Each row is a point on a landscape with many valleys, with its height.
A ball rolls from a point to the lowest of its 2 nearest points, and stops where none of them is lower. Distance is the straight distance between rows; heights are no part of it.
vekag height 71.4: [-12  -5   7  -2  -9  -7   5  13  14   4   7  13  10   6  -7  11  -6  -5
   4   6]
mina height 34.1: [ -9  -2   8   1  11   4   9   2   2   7   6   6  -7 -17   7   8  12  10
   9  -3]
zoso height 25.5: [ -6   2  -2  -7  -6  -1  -5  16  13   5   0   5  -5  15 -25   7  -9  -5
   8   1]
gomu height 55.9: [-13  -1  -3   8  -6  -4   8 -10 -11  -6   2  -5  -5  -4   2  -2   8  10
  11  -4]
zipaz height 29.4: [ 5 -5 -4 -2 -2 -7 -3 -7  1 -4  3 -7  4 -5 -1 12 -2 -1 14  0]
vozam height 77.0: [  5  -6  -3   6  20  -7  -1 -11   5  -2 -18  -3   1   1   1  -7   0  14
  -2   0]
tetu height 78.0: [  4   1  -9   7  -5  -3   7  10   5   4  -2  -7  -1  12  -3   0   4  -1
 -26  -7]
taf height 44.7: [ 10  -7  -2   3 -15 -10 -10   0 -10 -13 -12  -7  -2  21 -12 -16   3   6
 -10  -1]
vosur height 25.2: [ -5  -5   1   0  14   2   7  -7  -4   1   5  -6 -10 -21  11   8  11  17
   8  -4]
Big height 33.0: [ -3   3  -4  -8  -2  -2 -14   7   9   6  -1   3 -10   5 -20   2 -14  -9
  17  -2]
badul height 59.8: [-10   2  14   1  23  14   2 -15  -7   3 -15   3  -1 -21  21  -4  33  16
  -6   6]
nar height 45.5: [ -4   3  -3   3  24   0   3 -13   1  -3  -8 -13  -2  -8  14   1   3  15
 -15   3]
ziri height 72.3: [  8  11  -5   5   5   9   4  19   9   9   4   1   2  11 -20   5  -6  -7
  -6  -7]
buvu height 44.9: [ 22  -3   5   3 -15  -6 -10  -4 -10  -7  -7  -5   4   6   5 -14  -4  -8
  -9  -2]
Tafa height 62.2: [-9  5  1  9  4  2 15  1  5  2  1 -1 14 -2  2 15  2 -1  0  2]
lisug height 72.2: [ -4 -10   1  -1  -7 -12  -9   2  14   2 -13   4  -6   9 -10 -10  -4   4
   1   0]
riti height 78.7: [  9  -6  -6   8  26  -4   1 -17   2 -10 -23   0   6   4   2 -11   3  23
 -12   7]
buvi height 44.6: [ -2  -1  -2 -10 -29   4 -14  -1   0  -3  -1   5  -8   3  -9 -13 -12 -23
  14   4]
vezuv height 22.2: [ 12  -1   0   7  13  -8  -2 -10  -8 -10  -7 -10   9   3  20  -2   5   5
 -30   1]
dabi height 49.9: [ -5   1   9  -4 -15   6  12   3  -6   1  15   9   3 -17  10  -1   1  -6
  15  -1]
lenuz height 70.4: [ -3  -4  -8   1  -4  -9  -7   2  16   0 -13  -4  -2  13 -15   4  -6  -4
  -3   2]
Panev height 45.8: [ 11   1  13  -1   3 -11 -12  -7 -20 -14  -5  -5  -4   6  13 -17  -2  12
 -16  -6]
vopi height 46.6: [ -1  -5   2   5  -5  -5   7  -1  -6  -4  -3  -4   3   4   9  -7  11  13
 -14  -2]
Bidaz height 68.8: [ -7  -4   3   0 -10 -11   6   7  12   2   3   0   4   5   3   4  -1  -3
 -12   3]
pib height 52.4: [ -8  -4   8  11  -2  -5   7 -10 -14 -14 -12   0   0   6  11 -16  12  19
 -15  -1]
Gugo height 65.7: [-14  16   1   0   2   1   5  15   2   4  12  -3   2   7 -11  16 -15  -7
   2   3]
fakon height 55.5: [  8   3   2  -9 -25  13   0  17   0  -2   9   8  10   5 -12  -1 -15 -25
  12   6]
kagu height 66.3: [ 14  13  -7   6  24  12   6  12   9  19   6   6   9   6  -3   8   0 -11
 -20  -7]
febot height 50.2: [  5   4   7  -9 -23   4  -7   8   7   2   5   6   2  -3   1  -8 -15 -23
   9   2]
metu height 32.2: [ -4   0  -4   7  12  -3   2 -20  -7  -9  -4  -1 -16 -15   8  -2   9  17
  15   0]
luvis height 38.8: [ 11  -8  -5   2  -1 -15 -19  -9  -9 -18 -17  -6  -6  19 -11 -10  -2  11
   3   0]
kan height 62.4: [ 13   3  -5   2  32  11  -1   2  10  18   4   9  13   0   8   2   7  -5
 -23  -4]
fom height 52.3: [ -3   5   5   1  29   3  -1 -12   6   8  -7   6 -10 -23   9   0  -4   5
  13   1]
gava height 48.0: [ -5  -1  -4  11   9   0  13   5   6   6   1   3   7   4   9   3  20   6
 -30   0]
let height 33.1: [  5  -9  -9  -1   3 -15 -14 -17  -6 -14 -12  -1 -12   6  -8  -6   0  13
  13   0]
tepe height 47.9: [  2  -2   1  -2  17  -5  -8 -16   7  -1  -3   0 -12 -17  11  -1  -8   6
  13  -1]
Guzab height 36.9: [  8  -3  -8  -5   1  -6  -5   1   7   0   7 -15   1   2  -3  18  -7  -3
   3  -1]
pepu height 61.0: [  2   0   5  -3  19  -1   2   0   9   7   5  -3   7 -14  11  17  -5   1
   2   1]
vedu height 55.3: [  7  -6   4   3 -22   0   2  -5  -7  -1  -3   3   5  -3   6 -12   0  -7
   8   0]
gemaf height 52.2: [  8  -3  14  -2  -6 -15 -18 -11 -21 -15  -3   5  -9   5   6 -22  -6  11
  -2  -2]
mal height 71.1: [ -8  -3  -9  -3 -17  -3  -8  -2  -2  -4  -3 -13  -4  10 -10   3  -3  -3
   9  -1]
Kig height 59.0: [  4   0   0  -5 -31  10   8  11   1  -4   4  12  12   5  -9  -5  -3 -17
  16   6]
zugal height 54.5: [  3  -2  -6 -11 -30   8 -11  13  -1  -9  -4 -14 -13  18 -17 -14  -3  -6
 -11  -3]
Pugif height 45.0: [-17   6   2   5 -12   4  10  -2  -6  -1  17  13  -2 -13   0   5  -1  -4
  27   2]
zivuk height 50.7: [ 18  -3   8   1 -11   0  -2  -3  -6   5  -3   0   2  -6  10 -19  -4  -8
  -4  -3]
loluz height 68.0: [ -4  -3 -14   2   2 -12   3   2  17  -5  -6  -7   3  12  -8  13  -2   3
 -11   3]
Pogiz height 49.8: [ -3  -4  -5 -21 -26   9  -5  15   0  -3  13  -3  -6   8 -15   7  -4 -11
   9   0]
Nudas height 76.1: [  3   3  -7  13   2   3  11   9   8   9  -7   1   6  10  -6  -2   5   2
 -15  -9]
Zuzul height 56.5: [  0   7  12   1  21   8  -2  -3   3  16   0   2  -4 -18  13  -3  -4   0
   4  -5]
bafit height 42.8: [  6  -6   8   1   9  -5  -4 -15  -2   3   3   6  -5 -22  15   0   3   0
  17   0]
Nusap height 68.7: [-11   8  -5   0 -10   0   3   7   2   1   5 -11   0   9 -11  10  -8  -4
   5  -3]
dat height 54.9: [  5   4  10   0  -5  -1  -3   3   4   8   5   7   7  -6   2   2 -16 -20
   9   1]
pobin height 57.5: [ 12   4 -15   1  39  16  -2  -7  10  11  -1  -1  15  -4  11   6  14   1
 -26   2]
tovu height 59.1: [-8  0  0  8 -9  1 13 -3 -5  0  0 -3  7 -5  4  3  3  2  7 -2]
Figig height 39.4: [ -6   6  -1  -8 -17   4 -12   3   3   5   3   9 -13  -1 -13  -9 -14 -14
  20  -1]
sol height 45.1: [ 15   1   1   0  23   5  -4  -6  -2  12   1  -7   6  -9  19  -2  11   3
 -20  -3]
ravu height 54.6: [ -5  -4  -4 -25 -35  12  -6  12  -2  -6   7  -6 -11   7 -11  -6  -6 -18
   3   5]
ref height 37.0: [ 17  -1   4   5  -1  -9  -5  -5 -13  -7  -9 -10   3   8   9 -11  -3   2
 -23  -5]
kot height 42.4: [-11   4  -4 -19 -20  12 -14  16  -4  -2  10  -2  -3  13 -29  15  -8 -19
  15   8]
Sovon height 58.5: [-12  -4  -6 -22 -37  10 -13   3  -6  -7  -3 -11 -13  12 -13 -13  -3 -15
  -3   4]
beb height 51.5: [ 13   2 -10  -1  32  10   4  -7   2   9   3 -11  12 -10  15  10   7   4
 -14  -1]
Soga height 52.6: [-16  -1 -11   4 -12  -5   1 -14  -7  -7   5   2  -8  -4  -4   5   4   0
  22  -1]
pel height 55.2: [ -5  -4  16   3  18   7   4  -6  -7   6 -11   9  -7 -15  16 -13  25  15
  -8   3]
muger height 44.1: [ 14  -1 -10   0  10  -5   0   5   8   2   5 -12   1   2   0  13  -2   2
 -12  -5]
Por height 69.5: [  7  14  -3  10  20  14   9  20   3  15   8   5   9  10 -13   9  -5  -4
  -7  -5]
pobud height 56.4: [ 2  6  6 -1 18  4  6 12  7 10 17  3 11 -5  4 18 -7 -7 -6 -1]
leme height 58.6: [  1 -11  -1  -4 -26  -8  -5  -9 -11 -10   2   4  -2   0   1 -11   5  -4
  14   3]
dige height 37.9: [ 21   0   0  -1  21  -3  -9  -8  -7   3  -3 -13   2  -4  17  -3   0   7
 -12  -4]
nuv height 73.6: [ -8  -7   2   6 -11  -8  -2  -4   8   2 -13  13  -7   4  -7 -14   1   4
  11   0]
nulan height 75.3: [  1  -3   3   9   6  -4   1  -8   2   4 -12   8  -3  -2   2 -11   5   8
   4  -5]
rike height 50.9: [  7   5  -8   0  14   0   7  11   7   6  13  -2   8   0   1  21  -3  -3
 -15  -5]
Lapev height 35.8: [  4  -4  -6   1  17 -10   0  -9   2 -11  -5 -12   4  -1  15   6   1   9
 -25   6]
Naguk height 34.3: [ -7   7  -3 -10  -9   9 -13  20   5   3   4   1  -3  19 -37  11 -10 -12
  12   5]
Gafa height 65.1: [-9  1 -8  5  8 -3 11  4 13  0 -3 -3  9  6  0 17 -2  3 -8  4]
Nofo height 55.4: [ -6   2   9 -11 -22   9  11  14  -6  -1  20  10   8  -5   3   1 -11 -15
  11   8]
Koniz height 59.2: [-16  10   9  -9 -15   5   7  17  -5   0  21  14   5   5 -11   3 -19 -14
  16  13]
Zuda height 50.0: [  6  -2  -3   0 -21  -2  -8   6   1  -4  -8 -12  -7  15  -9 -12  -4  -4
 -12  -2]
Fof height 24.2: [ -1  -7 -12   4  14  -9  -4 -22  -7 -17  -7   1 -13  -6   2  -3   3  20
  18   4]
derur height 74.3: [  5   3  -3  10  -2   8  13  15   7   9  -6   6   6  11 -17  -2   2  -2
   1  -7]
mugur height 57.2: [ -6 -10  10   7   7  -9   5 -12 -15 -15  -9   6  -8   0   6 -11  17  28
  -2  -1]
tebi height 39.7: [ -1  -7   2   9   8  -4  11  -2  -4  -3  -3  -3   6   4  13  -4  20  16
 -26  -2]
zar height 35.6: [ -9   4  -1   2  21  10  10  -8   0   2  -4 -10  -4 -15  11   7  14  17
  -1  -4]
sabu height 48.7: [-16   5  -5  -1 -21   1   4  -2  -6  -3  11   5   1  -3  -6   7  -3 -10
  24   0]
Ripu height 48.6: [  1  -7  15   4  14  -3   3  -6  -5  -2  -9   9   2  -2  16 -14  21  17
 -22   3]
zupod height 58.7: [  5   5  12   0   6   8   0   1   1  17   5   8   7 -15  10   0  -7 -10
   8  -4]
fedip height 37.1: [  2  -7   3  -3  -6  -6  -4 -11   1  -2   8   7   0 -15   9   5   1  -6
  21   1]
lema height 62.3: [-15  16   4  -3  -9   7   6  16  -9   2  21   1   1   1  -7  13 -18  -9
  15   3]
rabi height 40.4: [-14   3   4   7   6   5  12  -2  -2   1  10  13  -4 -16   0  10   7   4
  23   0]

Call two points neighbours if one is among the 2 nearest of the other. Go from one point of each pair to the other, from neighbour to neighbour, staying as low as possible. Name the highest point that can't be avoided.
ref / zoso: Sovon
Fof / tebi: badul
vosur / Fof: metu
vezuv / vosur: nar

Two balls start at each pair of points below. Name the first point that both come to, or write -.
kan / Zuzul: -
nuv / mal: Pugif
gomu / Nusap: Pugif

For each start below, name the point where the ball stops.
Sovon: Fof
nulan: vosur
Por: vezuv
Bidaz: vosur
